Points, in no order, along strands that fork, close into loops and pass close to each other.
Two points are linked if the straight distance between their rows is under 41.5. Some points are linked to none.
j_945: [ -3  -7   5  16  19   3   4 -13   2  19  -7 -11  16  -5  -3   0   9  -2
 -10   6  -1 -11  29   4 -22  -3  17  -8  -2  -6 -21  -7  16   0   9 -10]
j_428: [ 12   9   5   2   7  -4  16 -15   2  10  -3  -1   1 -11  -8   0   0 -17
  -5  13   7   9   4  -2 -13  -1  19   6  11   2  -1 -14   8   8   2   0]
j_416: [-11  -7   2   3   6   9  -2   4   3   1 -13   0  12  16  -4  -2  -6  11
  -8 -14  -2 -17  25   6   2   5 -13 -14 -16  -6 -10   8   3  -2   2   6]
j_547: [  4   8  -3 -14  -2 -14  16   3   1 -14  -1   6  -8 -11 -11   4  -4 -16
   5   7  18  25 -36  -5  14   8   8  16   4  12   9  -4  10   2 -12   2]
j_819: [ 19  -1  10   4  27   9  19  -9  17  20 -26 -17  22  -9 -14   0  -2 -15
 -26   6  12 -16  18  -4 -15   0   6  17  -8   3 -27 -17   7  11  13  -2]
j_786: [ -4   4 -17   2 -12  14  -4  10   4  13  16  -3  14  18  13  -6  21  -7
  10 -13 -16 -10   7   3  14 -16   4  -5 -19   8   5  -4 -10  -1   2 -15]
j_9: [ 15   0   0  -1  14   6  19  -4  11   8 -14  -4   4  -4 -10  -4  -3 -19
 -11   3  12  -1  13  -5   0  -3   1  12   1   3  -4  -2  -2  13   4   7]
j_687: [  6   6   8   8   5  17   2  -7   2   7  -7  -1   8   4   6  -5  -8   6
  -9   0   0  -7  30   7   4  -4 -15  -5  -1  -4  -8   7 -12   0   2   2]
j_742: [  9   9  15  12   9  25  10  -3  11  21 -16 -12  30   0   1   6   3  -3
 -16   4   5 -19  28   1  -8  -5  -3  -3 -18   1 -14 -20  -3  -3   6  -4]
j_207: [ 15  20   5   0  -4   3  15  -2  10  -3  -2   2   5  -5   5  -3  -3 -11
   9   1  11   9  -9   4  26 -10  -4  10  -7  20   6  -9  -3   1 -10   3]
j_661: [  5   7  16  18   7   9  -6 -23  -9  12   1  -2   7 -10   8   6  -7   7
 -10  13  -1  -1  22   5 -25  -6   7 -10  13  -7 -10 -10  -2  -2   8  -5]
j_938: [ -4  -7   1  -5  13  -8   6  -3   3  -6  -9  -2  -2   0 -13  -2  -6   0
  -3  -5   7   7  -4  -2  -2  10   2  -4   4  -2  -3   4  17   1  -3   7]
j_805: [ 17  22  24  20   3   7  -7 -29  -9   6  -4   0   7 -15  13  15 -22   4
  -9  21   7   5  -1   4 -24  -8   4  -3  16   3  -3 -22  -6  -1   4   0]
j_362: [ -4   0   9   6  -6 -17 -13 -14 -11  -8   9   4  -7 -12  -1  10  -9  10
   2  10   0  17 -27   1 -27  13  12 -10  19  -6   2 -13  14 -10  -2   4]
j_544: [  7  12  21  -1  -8  12   3   5   7   1 -24  -6  25   3   0  21  -9  -1
  -5   0  14 -21  -1  -6   4   7  -3 -10 -25   5  11 -16   3  -2 -13  17]
j_875: [ 16   7  20   8  24   8  14 -14  12  14 -24 -13  21 -11 -10   1  -9  -3
 -20  16  13  -7  17   3 -18   7   5   8  -3  -1 -28 -15  11   2   5  -1]
j_925: [ 22  15  12  -3  11  15  16  -9   8  -2 -19  -1   0  -8   1 -11 -25  -7
  -9  10  18   8   5   5  15   9 -19  15   9   4  -7  13 -14  14  -6  13]
j_601: [  7  17  13  15  -4  11   3 -10   7  15  -4  -8  24   1   5   8   9  -3
  -1   5   0  -7  11   5  -3 -12  14 -11 -14  12  -6 -32   8  -9   0 -10]
j_515: [ -2   5   5   2 -14  -3 -12  -3  -9   6  13   1   0  -5   5  16   9   0
   8  12 -11   0  -6  -5 -21  -1  17 -11   7  -8  16 -14  -4  -7  -3   1]
j_49: [-15  -8  11  12   8  -3 -15  -9  -5  -3  -7   1   7   3  -1   4  -9  23
  -4  -4  -8 -11  17  10 -21   7   0 -25  -2 -14 -15   3  12 -10   3   1]
j_540: [  0  -1   2  -5  -9   3   2  12   3  -3  -6   0   4   6   2   7   2  -5
   5  -5   4 -11  -2  -8  11  -2  -5  -3 -14  -1  15   4  -6   2 -10  13]
j_273: [-12  -3  -3   3  -4 -16 -16 -10  -8 -14  16  10 -15  -2   2  -4  -9  23
   4  -5  -9  19 -16  10  -6   8  -9  -6  24   0  -6   4  12 -13   4  -6]
j_607: [  0  -2   8  20  -1  -3 -18 -26 -17   1   9   3  -7 -12   9   8 -15  13
  -4  11  -3   7   0   2 -34  -1  10  -8  26 -13   2  -9   1  -2  11   1]
j_24: [-10 -15 -24   1   6   0  -1   5   3  16   9  -9  11  14  -1  -7  24 -12
  -2 -10 -12  -8  13  -4  -8 -11  17  -3 -13   3  -8  -6  10   6   9 -22]
j_603: [-17 -10   1  10   7 -15 -18 -13  -9  -9   1   6  -5   1  -2  -3 -11  29
  -2  -5 -12   1   6  11 -18  13  -1 -20  14  -9 -15   5  20 -14   5  -3]
j_621: [-12  -1   6   1 -17   0 -30   6 -10  -6  10   5   4   8  11  18  -1  24
  14  -5 -17 -10 -10   4 -13   7  -2 -19   0 -10  15  -4  -6 -18  -2  10]
j_548: [  3 -12 -11  -2  27 -23  18  -6   2  -2  -8  -4  -3 -10 -20  -9   2 -13
  -5  -4  10  13  -2  -6  -7   5  14  14   6   9 -16   5  28   7   6  -7]
j_146: [  5  11  10  13  -1  26   3   1   6  19  -7  -6  29   9  11   4   3   3
  -5  -7  -2 -19  28   6   4 -10  -9 -12 -22   5  -7 -13 -10  -4   3  -1]
j_441: [ 11  21   4   4 -13  -6  -3  -9  -3   0  15   4   1 -12  10   6   4  -6
  13   9  -6  15 -12   1   1 -12   9  -1  12  10  13 -17  -4  -6  -5  -2]
j_635: [  5   4  13  17   6   9   7 -14   5  19  -6 -10  18  -7   0   5   9  -5
  -7  10   2  -6  18   3 -18  -7  19  -9  -3   1 -16 -24  12  -3   6 -10]
j_715: [ 13  16   8   5  -3   8   2 -12   0  -5   1   4  -9  -7  12 -12 -17   4
   2   2   4  13   5   8  14  -7 -18   4  14   5   1  10 -14   5  -2   6]
j_373: [  4   1 -10  -5   5 -11  12  -2  -2   6   9   1  -8  -7 -11  -2   9 -19
   2   8  -1  16  -4  -6  -8  -3  19   7  11  -2   4  -4   5   7   2  -4]
j_905: [ -2  -5  -1  -4   6  -7  -3 -14  -6 -10  -6   5 -20  -5  -6  -9 -21  12
 -12   5   2   5   5   4  -9  16  -9  -2  32 -15   0  25   0  10   3  12]
j_10: [ 11  18  15   7  -3   6   5  -7   6   6  -4  -3  17  -2   4   8  -1  -4
   4   3   3  -2   2   1   3  -7   5  -9  -8  12   3 -24   2  -9  -6   0]
j_350: [ -3  -5   3   8  16  11   2  -6   2   9 -14  -4  11   7  -5  -4  -4   7
 -15  -2  -2 -17  38   5  -9   3  -9  -7  -4 -10 -14  10  -2   4   8   0]
j_842: [  0   9 -11   6 -11  10  -5   1  -2  19  18  -3  12   6  11  -1  20 -11
  11   0 -17  -4  10   1   1 -17  14  -7  -5   5   9 -13  -9  -2   4 -14]
j_631: [ -5   2   6  -9 -11  -3  -5  10  -2  -8   2   3   1   1   0  10  -2   2
   9   0   1   0 -17  -4   6   9  -2  -7  -4  -2  16   1  -1  -6 -12  13]
j_940: [-13 -18 -26  -7   2  -7  -3  15  -3  10  14  -7  -2  14  -5  -5  27 -10
   3  -4 -17  -3   1  -5  -5  -6  13   3  -8  -3  -2   0   3   1   8 -17]
j_26: [ -1   4  -2  12   2   9  -5 -14  -7  14   9   2   2   2   7  -6   5   2
  -2   1 -16  -2  29   6 -11 -11   4  -8  12  -6  -4   2 -10   2  12 -11]
j_503: [ -8  -7 -20  -3  -1  -6  -7  -2  -6   9  20   2 -16   2  -1 -13  17  -2
   2   3 -21   4  16   0  -8  -5  11   4  20  -9   0  12  -3   2  13 -13]
j_826: [ 22  10  12  -3  15  21  15  -4  11   8 -22  -5   7  -4  -2  -5 -18  -9
 -17   9  14  -6  19   1   5   5 -17  12   1  -3  -9   9 -18  14  -1  15]
j_300: [-11  -7 -15   5   2  -2 -12 -11  -6  13  15   0  -5   5   3 -10  15   6
  -2   2 -22  -4  26   5 -18  -8  11  -7  16 -10  -5   6  -1   2  16 -15]
j_729: [ 20  14  21  13  29  11   5 -15   6  11 -17  -7  22 -10  -4  -1 -18   8
 -18  18  12   3  18   8 -16   8  -7   1   6  -2 -34  -6   6  -5   2  -7]
j_883: [  1   3  -5  -2  -9  13  -3   1   0   3   6   6 -13   2   8 -12   3   1
   1  -3 -10  -8  22   1  10  -8  -8   3   9  -8  10  21 -22   9   4   6]
j_778: [  4   5  -3   1   3 -11   1 -15  -5  -4  12   7 -13 -11  -1 -10  -7   2
   3   3  -3  23  -5   3  -4  -1   2   4  27   0  -2   4   3  -1   3  -3]
j_261: [-10 -23 -20  -4   3   1   5  18   8 -10   0   1 -16  10  -1 -21  10  -2
   1 -23   5  -5  -1   0  26 -12 -10  18 -19  12 -11  18   0  15  10 -18]
j_718: [ -5   0  -4  -2 -13 -10 -18   1 -10   2  22   5 -10  -1   7   9   9   5
  11   6 -19   7 -12  -1 -13   2   7  -6  15  -9  11  -5  -9 -10   1  -2]
j_987: [-8 -7 -9 -2  0  1 -4  3  2  2  8  1  1 10  1 -8 12  4  3 -9 -9  3  9  4
  3 -5  1 -8 -1 -2 -3  4  3 -4  4 -7]
j_312: [-12  -9  -5  -5   2   3   5   9   6 -18  -9   6 -19   8  -4 -23  -7  12
  -4 -14   9  -3   6   5  29   2 -20   9  -5   3  -9  28   4   7   0  -1]
j_453: [ 11  -8   9  -1  21  11  13   4  14   2 -30 -12  14   5 -12   0 -12  -6
 -20  -7  17 -16  13  -4   0   6 -13   5 -16   2 -15   0   3  10   3  11]
j_36: [  6  20  27   4 -14   4  -5  -4   2  -4 -16  -2  22  -1   6  23 -15   7
   3   8   7 -15  -9   0  -2   8  -1 -20 -13   6  13 -19   3  -9 -18  14]
j_81: [-12  -1  12   1 -13   6 -21   3  -9  -6  -3   8   4  10   7  15 -10  21
   9  -6 -10 -18   1   3 -12  11  -7 -21  -2 -16  13   6  -9 -11  -3  19]
j_997: [ -4   3   8  -1  -5 -11 -10  -5  -3  -9   8   4  -2  -5  -1   9  -5   6
   9   3   0  11 -21  -1  -7   8   4 -10  11  -4   7 -10   8 -10  -7   6]
j_311: [-23 -10 -10   3  -6 -13 -31  -4 -12  -4  12   8 -15   8   1   0   2  29
   2  -4 -24  -4   7  10 -23   7   1  -9  21 -13  -6   9   1 -12  14  -5]
j_558: [-17 -13 -10  -5  -4 -15 -19  -1  -9  -4   8   7 -21   3  -8  -3   3  18
  -2   2 -18  -3   8   4 -16  10   3  -3  24 -18   3  20  -1  -5   9   0]
j_148: [ 11   8  -3   2  -5   8  14   7  14  -5   0   0  -1  -1   9 -12   1 -10
  11  -9  14   4  -7   4  36 -15  -9  17 -21  22   2   0  -9   7  -5  -2]
j_489: [ 14  13   1  -3 -14   9   8   3   6   4   7   1  -6  -6  11  -5   5 -16
   9   4   2  -2   3  -3  22 -14  -2  11  -4   4  22   9 -21  12  -7   8]
j_754: [  9   5   0   5   6  19  11   1  11   5  -8  -2   1   5   4 -16  -5   0
  -6  -7   5  -5  25   8  19  -9 -20   8 -10   4 -10  12 -14   7   1   0]
j_632: [ 18   2  13   6  16  21  17   2  19  21 -26 -15  27  -6 -11   6  -2 -12
 -25   2  11 -26  21  -6 -10  -3  -5  12 -19   3 -17 -21  -5   8  10   2]
j_727: [ -6   5   4  -3 -22  -2 -21  13  -8   3  12   2   9   6  11  20   8  10
  16  -1 -16 -12 -13  -2  -5   1   3 -14  -9  -8  22  -7 -11 -17  -7   8]
j_716: [ -9  -2  14  -2 -11  10 -10  10  -1  -5 -14   2  12  11   4  14 -11  12
   3 -10   0 -21   2  -2   2  13 -11 -20 -16 -10  14   7  -4  -6 -11  22]
j_560: [  2  -8 -17  -2   7   2  13   9  11   0   4  -3  -1   6   0 -14  11 -14
   6 -14   6   7  -4   1  21 -15  -1  16 -16  20  -8  -3   3   6   5 -17]
j_574: [ -3   5 -14 -11 -16 -12  -5  15  -8   2  25   0  -5   1   6   5  21  -6
  18   9 -13  11 -28  -1   9  -4   6   5  -1   4   9  -7  -6 -15  -6 -10]
j_946: [  7   6  16   8  -1  17  -3  -9  -6  12  -5   1   8  -1   7  11  -8   4
  -6   7  -2 -17  26  -2 -16   0  -5 -13   5 -15   9   1 -18   3   1  14]
j_109: [  9  -4  13   1   8  20   8  10  12   0 -29  -9  22   9  -4   5 -11  -3
 -15 -15  16 -23  11  -4  10   3 -21   2 -29   7  -7  -4  -5   6  -5  16]
j_745: [  0  -1   2   2  10  10   7   1   8  -9 -12   1  -3   8  -2 -19 -11   8
  -5 -12   9   1  15  10  21  -1 -22   5  -7   5 -15  16   1   4  -1   0]
j_829: [  5 -11  -8   0  -6  19   9  15  11   0  -8  -2  -9   6   2 -11   3 -10
  -4 -15  11 -21  17  -6  21  -7 -15  14 -20   0   8  18 -20  23   1   7]
j_317: [  0   8  -5  13   0  11  -2 -11   1  18  12  -3  15   6  11  -7  14  -4
   4  -3 -14  -1  23   8  -3 -17   9  -9  -1   4  -6 -11  -4  -1   9 -15]
j_936: [ -9   4  -7 -11 -21 -12 -17  21  -8  -5  23   2  -4   6   9  12  15   8
  22   3 -14   6 -32   5  13   4  -6   0  -2   1  11  -1  -8 -24  -7  -4]
j_611: [-20 -24 -22 -11   3 -14  -9  19  -8   7   9  -7  -3  16  -8   5  26  -1
   1  -1 -16  -8  -4  -7 -14   6  14  -3 -11 -11  -3  -1  10  -8   4 -12]
j_225: [ -5 -15 -13   1  -4  12   6  18  11  -6  -5   0 -11  12   5 -18   5  -2
   1 -22   9 -16   9  -1  27 -13 -15  13 -26   9  -3  16 -11  18   3  -7]
j_724: [  6  -2 -14  -6  -5   8  10  10   4   6   9   4 -11   1   1 -10  13 -17
   5  -3   1   1   4  -5  15 -11   4  14  -5   2  12   7 -16  13   2  -3]
j_623: [  8  18  10  -3  -8  -8   1 -14  -3  -6   2   4   0 -11  -1  11  -7  -5
   5  14   5  16 -23  -2  -7   3  10  -4  14   6  13 -17   4  -1  -9   7]
j_634: [ -1 -22 -23   5  18  -6   8   4   7  12  -2 -12  11   5  -8  -4  22 -21
  -7 -14  -4  -9   9  -7 -10 -13  17   6 -19  16 -15 -13   9  14  13 -25]
j_823: [ 16  15   4   0  -8  10  11  -7   4  -1   2   4 -11  -9  12 -12  -8 -10
   8   7   7   9   5   3  18 -10 -10  14   8   5  10  12 -22  11  -6   8]
j_249: [ -6  -1  -6 -11 -12   1   1  11   1 -13   9   7 -26   1   4 -14   2   5
   9  -1   4   7  -7   0  24   0 -12  14   7  -3   7  25  -8   6  -3   2]
j_531: [ -3  -1   0 -15 -15  -9   1  20  -4  -6  -6  -3  10   3  -6  24  13 -10
   4   6   2 -12 -25 -16   0   6  13  -2 -26   1  24 -18   2  -5 -17   7]
j_723: [ -5  -3  -8   3   3 -17  -3 -13  -3  -9  17   8 -18  -9  -2 -16  -8  15
   2  -5  -8  26  -8  10   3   4  -6   2  32   5  -9  10  13  -6   7 -11]
j_673: [-11  -5   6  -2  -6  13  -6  12   0  -9 -13   6   3  16   2   0  -8  16
  -2 -15  -1 -19  13   4  11   6 -17 -13 -18 -11   3  16  -4  -2  -4  17]
j_424: [-10  -3  17  19   4   4 -20 -18 -12  -4  -4   3   8  -2   7  11 -20  25
  -4   3  -2  -6   7  10 -29   6   0 -22   6 -13 -12  -5   5 -10   2   4]
j_817: [ 11  -6  -9   2  27 -11  23 -10   8   9 -12  -7   2 -11 -18 -10   1 -23
  -9   0  10   9  11  -3  -9  -1  16  20   5   9 -16  -1  16  14  12  -5]
j_341: [-19 -11 -21  -6   1 -18  -7   7  -2  -5  20   2 -12   8  -4 -14  14  14
   8  -9 -15  15 -10  10  11   3  -1   3   9   4 -13   9  17 -14   9 -21]
j_78: [  1  -4  -9  -1  -8   6  10  22  12 -12   3   1  -3   4  10 -10   8 -10
  14 -14  14  -5 -17  -3  37 -15 -10  18 -31  22   4   4  -9  11  -3  -8]
j_762: [ -7 -18 -26 -11  -3   0   1  23   1   5  11  -3 -10  12  -1  -6  24 -14
   2  -9  -8  -7  -5  -9   9 -11   5  11 -17   3   5   4 -10   8   4 -16]
j_619: [  0  11  19  10   1  10  -8  -6  -2  -6 -11   1  14   4   9   8 -18  17
  -1  -3   3  -6   7   8  -4   4 -14 -21  -4  -3  -4  -4   0 -10  -7  11]
j_800: [  0  -2   1   5   4 -20  -4 -14  -7  -2  10   3  -9 -16  -7   0  -4   1
   0  10  -2  20 -11  -1 -21  10  16  -3  25  -5  -3  -5  14  -2   2  -3]
j_767: [ -9  -8 -12  -6 -16   3  -5  32   1  -2   4  -3  13  17   9   9  18  -2
  11 -14  -4 -19 -15  -8  17  -6  -4  -2 -35   7  15  -4  -5  -6 -10  -3]
j_280: [-10  -1   9  10  -7   9 -16  -7  -9   9   4   3   8   3   8   9   2  10
   3   0 -12 -13  15   2 -23  -2   9 -21   2 -14   4  -7  -4  -7   5   1]
j_405: [ -3   3  12  11  -6  13 -17 -13 -14   7   4   6   1   0  13   9  -9  15
  -5   3 -13 -17  24   4 -21  -5  -2 -14   9 -17   7   2 -19  -2  10   5]
j_19: [ -8   0  17  10  -7   3 -15  -9  -8   0  -4   0   9  -2   6  16  -7  13
   3   5  -1  -8   0   3 -23   4   9 -24  -1 -11   3 -14   2 -12  -1   5]
j_155: [  4  12   8   4  -4  11  -5  -6  -4 -12  -3  10 -11   3  13 -12 -21  19
  -5  -4  -1   0  16  13  14  -2 -28   1  10  -3  -3  22 -19   3  -2   7]
j_686: [ -3 -13 -17  -4  17 -26  10  -5  -5  -2   6  -1 -13 -12 -17 -13   4  -6
  -2   0  -1  19  -6  -3  -7   9  15  12  16  -1 -11  13  25   1   7 -10]
j_276: [  5   7   7  -7  -9  -2   8   7   6  -1 -10  -3  11   1  -6  19   7 -12
   0   7   7  -7 -14 -10   2  -1  13  -1 -19   9  16 -21   4  -2 -13   7]
j_609: [-12 -27 -10 -16  11 -13   6  22   3 -20 -13  -2  -7   5 -13   3   1  -7
  -4 -17  14   0 -26 -12  12   7  -6   8 -17   7  -4   8  11   5  -3   0]
j_900: [ -6 -14  -7  -7  10  -7   5  10   6  -8  -7  -1   0   6 -10  -1   5  -7
  -1 -14   8   3  -9  -7   8   0   0   3 -13   6  -4   2  13   3  -2  -1]
j_193: [  7  18  22  20  -4   7  -5 -21  -5   7  -2   0  12 -10  11  15  -6   5
  -2  13   3  -1   5   5 -18  -8  11 -14   6   1  -3 -24   1  -7   0  -3]
j_799: [-10 -11   0 -16   3 -20   3   7  -2 -15 -10   0  -5   0 -18  10  -5  -4
  -1   4  12   8 -31  -9  -7  24   7  -5   1  -6   3   2  22  -1 -11  11]
j_809: [  5  -2  14  16  16   7   2 -22  -4  18  -8  -9   7 -12   0   2  -2   0
 -15  17   1  -7  32   3 -28  -1  12  -5  13 -13 -18   0   3   4  11  -6]
j_326: [ -2  -5   8  -5   9 -12   5  -7   0 -11 -13  -1  -2  -4 -14   5 -14   0
  -4   6  14  10 -18  -3 -10  23   7 -10  12  -6  -3   2  22   3  -8  15]
j_110: [ -7   1  -7  -3 -17   7 -10  18   0   5  13  -1  11  14  11   5  16   4
  15  -9 -13 -10  -3   0  13  -7   0 -10 -19   2  11  -3  -5  -8  -5  -2]
j_208: [  2  -3   9   0  -4  16   4  15   8   2 -22  -7  21  10  -2  14  -2  -4
  -7 -15  11 -26   7  -9   7   2 -11  -6 -29   3   9  -7  -5   3  -6  16]
j_323: [ 12  -8  -6  -8  17  -7  24  -1   6   2 -13  -3  -3  -7 -17  -3   2 -26
 -10  -1  15   5  -3  -8  -4   1  13  21   2   6  -3  -1   8  20   5   5]
j_108: [ -5  -6 -21 -12  -4 -10  -2   7  -7   5  22   2 -21   0  -3  -9  17  -7
   9   7 -17  15  -5  -2   2  -1   9  12  19  -7   6  11  -6  -1   8 -11]
j_592: [ -6  -7 -16  -4  10 -22   9  -1  -3  -5  14   2 -10  -6 -11 -10   7  -3
   7  -1  -2  28 -18   2   5   4   8   7  13   7 -11   2  23  -8   2 -15]
j_906: [  9  11  21  15  20  15  -2 -14  -1   8 -14  -1  20  -1   4   1 -19  16
 -15   8   5  -4  26  11 -14   3 -15 -10   2  -6 -25   0  -6  -8   0  -1]
j_434: [  4   4 -18 -16 -10 -15   9  15  -5   2  18   1  -6  -3  -1   5  21 -21
  11  11  -8  11 -27  -7   9  -7  15  17  -8   7  12 -14  -6  -6  -8 -13]
j_149: [  5  -1 -15 -13  -1 -13  14  10  -2   7   7   0  -6  -4 -12   5  17 -26
   1   8   0   9 -15 -10  -2  -6  22  16  -5   3  12 -11  -1   6  -2  -8]
j_582: [ -7 -18 -19 -18  -1  -8   1  27  -3  -2   7  -4  -3  10  -6   8  21 -15
   4  -3  -3  -7 -18 -14   2  -2   7  10 -19  -1   9  -2  -3   2  -3  -7]
j_790: [ -1  -8  -3  11  28  -8   9 -10   8   3 -13  -9  12  -1 -11 -11   0   1
  -6  -8   5   3  16   4  -6   2   0   1  -5  10 -30  -2  28  -2   6  -9]
j_665: [ 14  10   9  -7   5   3  11 -11   2  -8 -15   1 -11  -8  -1 -11 -25  -4
  -6  10  15  13  -4   2   9  11 -12   6  20  -1   1  18  -7  16  -4  16]
j_581: [ -1   8   3  -5 -20  -5 -10   9  -4   2   8   0   8   0   6  21  12  -3
  12  12 -11  -7 -17  -9  -7  -1  14 -10  -9  -4  21 -16  -4 -13 -12   4]
j_610: [-25 -21 -16  -8   0  -5  -1  20   3 -21  -2   5 -26  10  -7 -20   4  15
  -5 -14   1  -5  -1   2  26   4 -14  14  -3   2 -10  29   9   7   4  -7]
j_871: [ 12  26  22  13 -10   2  -5 -17  -1  -2  -2   2  14 -10  13  15 -11   6
   4   9   2   3  -6   5  -5  -9   0 -14   1  13   6 -25   0 -11  -8   2]
j_278: [ 15  18   7  -6  -1   0  14  -7   7  -8  -9   2  -2  -9   0  -4 -13 -12
   3   6  16  17 -15   2  18   1  -5  10   4  14   5  -2   0   6 -10   9]
j_372: [-18 -26 -17 -13   1  -5   2  23   4 -18   0   2 -20  11  -6 -11   8   1
   2 -17   5  -3 -16  -7  24  -2 -11  17 -15   6  -7  20   3   9   4 -13]
j_154: [ -2   7   1   3  -9  13  -3   3   0  -8   1   8  -9   7  12 -14  -5  12
   3  -9  -2  -6  16   9  22  -6 -21   0  -1  -2   2  23 -16   4  -2   6]
j_624: [ -1  -5 -19 -15 -10  -4   7  15  -2   4  19   3 -22   0  -1 -11  18 -13
  10   6  -9   7  -7  -5  13  -5   3  20   4  -4  10  15 -17   4   4  -6]
j_976: [  6   6  12   3 -10  22   1   2   2  15 -11  -3  16   3   3  12   1  -5
  -5   0   0 -25  22  -7  -2  -2  -4  -9 -12  -9  14  -2 -17   5  -2  14]
j_359: [ -4   9   3  -5 -21 -11 -19   9  -5 -13  21   7 -10  -2  14   7   0  14
  20   0  -9  12 -36   4  13   5 -15   1   8   3  13   5  -8 -15  -7   5]
j_897: [  3   4  -8  -9   5 -22  18  -1   0  -7   6   4  -7 -10 -12  -5   2 -13
   5   4   9  30 -27   1   6   2  14  14  10  13  -4  -9  20  -4  -3  -9]
j_597: [ 10  17  21   5  -4   1  -7 -19  -6 -10  -9   3   5  -8  10  12 -32   9
  -2  12  13   9 -18   3  -9  12 -10 -12  15   4   6  -9  -1   2 -10  18]
j_950: [ -6 -11 -14 -15  -3  -8   7  11   0 -13   8   7 -28  -2  -8 -14   3  -1
   4  -1   4  14 -17  -3  21   5  -4  22  11   0   0  24   3   4   3  -6]
j_118: [ -7  -6 -13  -6 -11   5   2  23   7 -10  11   2 -11   7  10 -13  13  -1
  15 -10   3  -3 -13  -3  34  -9 -10  17 -22   7   5  13 -10   5   0  -8]
j_651: [  7  12  -5  -5 -13  -8  -2  -2  -6  -2  21   6 -14 -11   8   1   4  -6
  14   8  -7  19 -18  -1   3  -6   4   8  17   3  15  -2 -11  -3  -4   0]
j_664: [ 11   6  -1 -13   3  -6  18  -1   4 -11 -10   4  -7 -10 -11  -6  -9 -18
   0   5  20  18 -20  -4  12   8   5  16   6   8   3   3   7  13  -6  10]
j_939: [-17  -6  -9   0  -6 -11 -23  -1 -11   1  19   4  -7   6   3   3  10  19
   9  -2 -22   6  -5   7 -13   4   5 -11  13  -7  -3  -1   4 -16   6 -10]
j_352: [  5  -7   3   2  17   3  12  -3  10   6 -18  -9  10   2 -12   0  -2 -10
 -12  -4  12  -9  13  -7  -5   1   0   2  -9   3 -12  -6  10   7   4   4]
j_484: [  6   4   1  -1  10  -2   7 -13  -1  -7  -6   4 -17  -8  -7 -18 -17   3
 -10   4   8  14  10   6   5   7 -11   7  25  -3  -7  23  -2  10   2   5]
j_485: [  9  11  14   4   5   1   0 -17  -3  -7  -7   2   2  -8   3   0 -22   5
  -5   5  10  13  -5   5  -4   7  -8  -6  16   2  -3  -2   3  -1  -6  12]
j_678: [  8  14   9   7 -10  17   4   5   6  12  -5  -2  22   5  10   9   3  -4
   3  -4   0 -21  15  -3  10 -11  -7  -8 -21   6  13  -9 -12  -1  -7   8]
j_466: [-18 -28 -17 -18   3 -13  -5  29  -5  -6   3  -5  -4  15 -11  10  17  -3
  -1  -8  -7  -9 -14 -13  -5   6   6   0 -19 -11   2   2   7  -4  -1  -4]
j_244: [  0  -9 -11 -10   3 -15   3  -3  -9   2  10   2 -18  -8 -13  -1   5 -11
  -2  12  -6  12  -5  -9 -17   7  16   7  23 -15   8  11   1   5   2   3]
j_725: [  6  -7  -1  -7  -4  13  10  11   7   2 -13  -2  -2   3  -3   2   0 -15
  -7  -7  11 -18   9 -12   9  -1  -5   8 -16  -2  16   8 -14  17  -4  15]
j_11: [-11  -7  -9  -7  -8   0  -5  11   0  -6   9   5 -13   9   0  -9  10   7
   6  -8  -9   2  -1   2  14   0  -5   2   3  -6   3  16  -1  -4   2  -4]
j_807: [  6   7  -4  -5  -8  -3   1  -9  -4  -7  16   8 -24 -14   5 -14  -3  -3
   7   4  -2  22  -9   2   9  -5  -4  14  26  -1  10  14 -11   5   3  -1]
j_162: [ -1  -4  -9 -12 -15  -8   1  28   0  -4   1  -5  12   9   2  19  16 -12
   6  -3  -2 -14 -26 -14  14  -4   6   2 -35  11  17 -18  -3  -6 -14  -5]
j_386: [-11  -6   2  15   4 -15 -21 -20 -10 -10   9   8  -8  -5   2  -1 -20  29
  -2  -4  -6  15 -11  11 -20  11  -4 -12  21  -4 -11  -3  16 -11   6  -3]
j_304: [  5   5   9   8   7 -10   3 -16  -4   3   0  -2   1 -15  -7   3  -3  -6
  -3  16   5  12  -1   0 -23   5  23  -4  17  -3  -6 -12  15   1   0  -1]
j_562: [ -7   1  -3  -3 -12 -14 -19   0  -8 -11  21   9 -16  -3   6   5  -3  18
  12  -3 -10  20 -31   4   1   8 -10   0  21   0   6   2  -1 -16   0  -2]
j_357: [ 19  27  23  13  -1   5  -7 -26 -10  -2  -5   1   4 -16  15  13 -30   2
  -8  19   9   9  -8  -1 -11  -3  -7  -3  19   6   8 -15 -11   3  -4  11]
j_393: [ -8 -10  -6  -8  -3  -9  -8  -5  -6  -8   2   7 -27  -1  -8  -9  -6   9
  -6   3  -8   3   3   0  -5  12  -4   3  28 -15   6  27  -4   4   4   7]
j_663: [ -3   7   0   5  -2   1  -2  -3   3   2   5   0  10   4   3   1   5   1
   7  -3  -2   4   0   2   2  -7   4 -12  -6   6   0 -13   6  -9  -3  -3]
j_639: [-15 -19  -6 -19   5 -17   2  19  -2 -19  -6   1  -8   6 -17   8   1   0
   1  -5   9   6 -35 -11   6  20  -2   1  -9  -3   1   5  19  -7  -9   4]

A tip is a point with one link. Name the tips that can be reached along the links from each point below, in the order of the rows.
j_631 | j_826, j_906, j_244
j_762 | j_634
j_544 | j_36, j_118
j_317 | j_883, j_276
j_597 | j_950, j_485

A fork is a point with three links, a tip a point with one. Leave the first point through the second and follow the links. Name the first fork or tip that comes.
j_883, j_154 | j_276
j_312, j_745 | j_826
j_49, j_424 | j_906
j_503, j_108 | j_883

A piece is two or more points that can be reached from each other along the links. Count, over all rows, the pieces, the separate loops (a circle has one, a figure eight two, a Y none), the forks (points with three links) and the tips (points with one).
pieces | 6
loops | 5
forks | 8
tips | 10

Name the points in between on the shortest way along the links from the first point to the second, in order.
j_724, j_531 | j_624, j_108, j_503, j_300, j_26, j_317, j_842, j_786, j_110, j_767, j_162
j_905, j_687 | j_393, j_558, j_311, j_939, j_718, j_515, j_581, j_727, j_621, j_81, j_716, j_673, j_416, j_350
j_36, j_547 | j_544, j_208, j_109, j_453, j_352, j_9, j_323, j_817, j_548, j_686, j_592, j_897
j_149, j_946 | j_434, j_574, j_936, j_359, j_562, j_273, j_386, j_603, j_49, j_424, j_19, j_280, j_405
j_312, j_304 | j_610, j_372, j_261, j_225, j_829, j_725, j_540, j_631, j_997, j_362, j_800
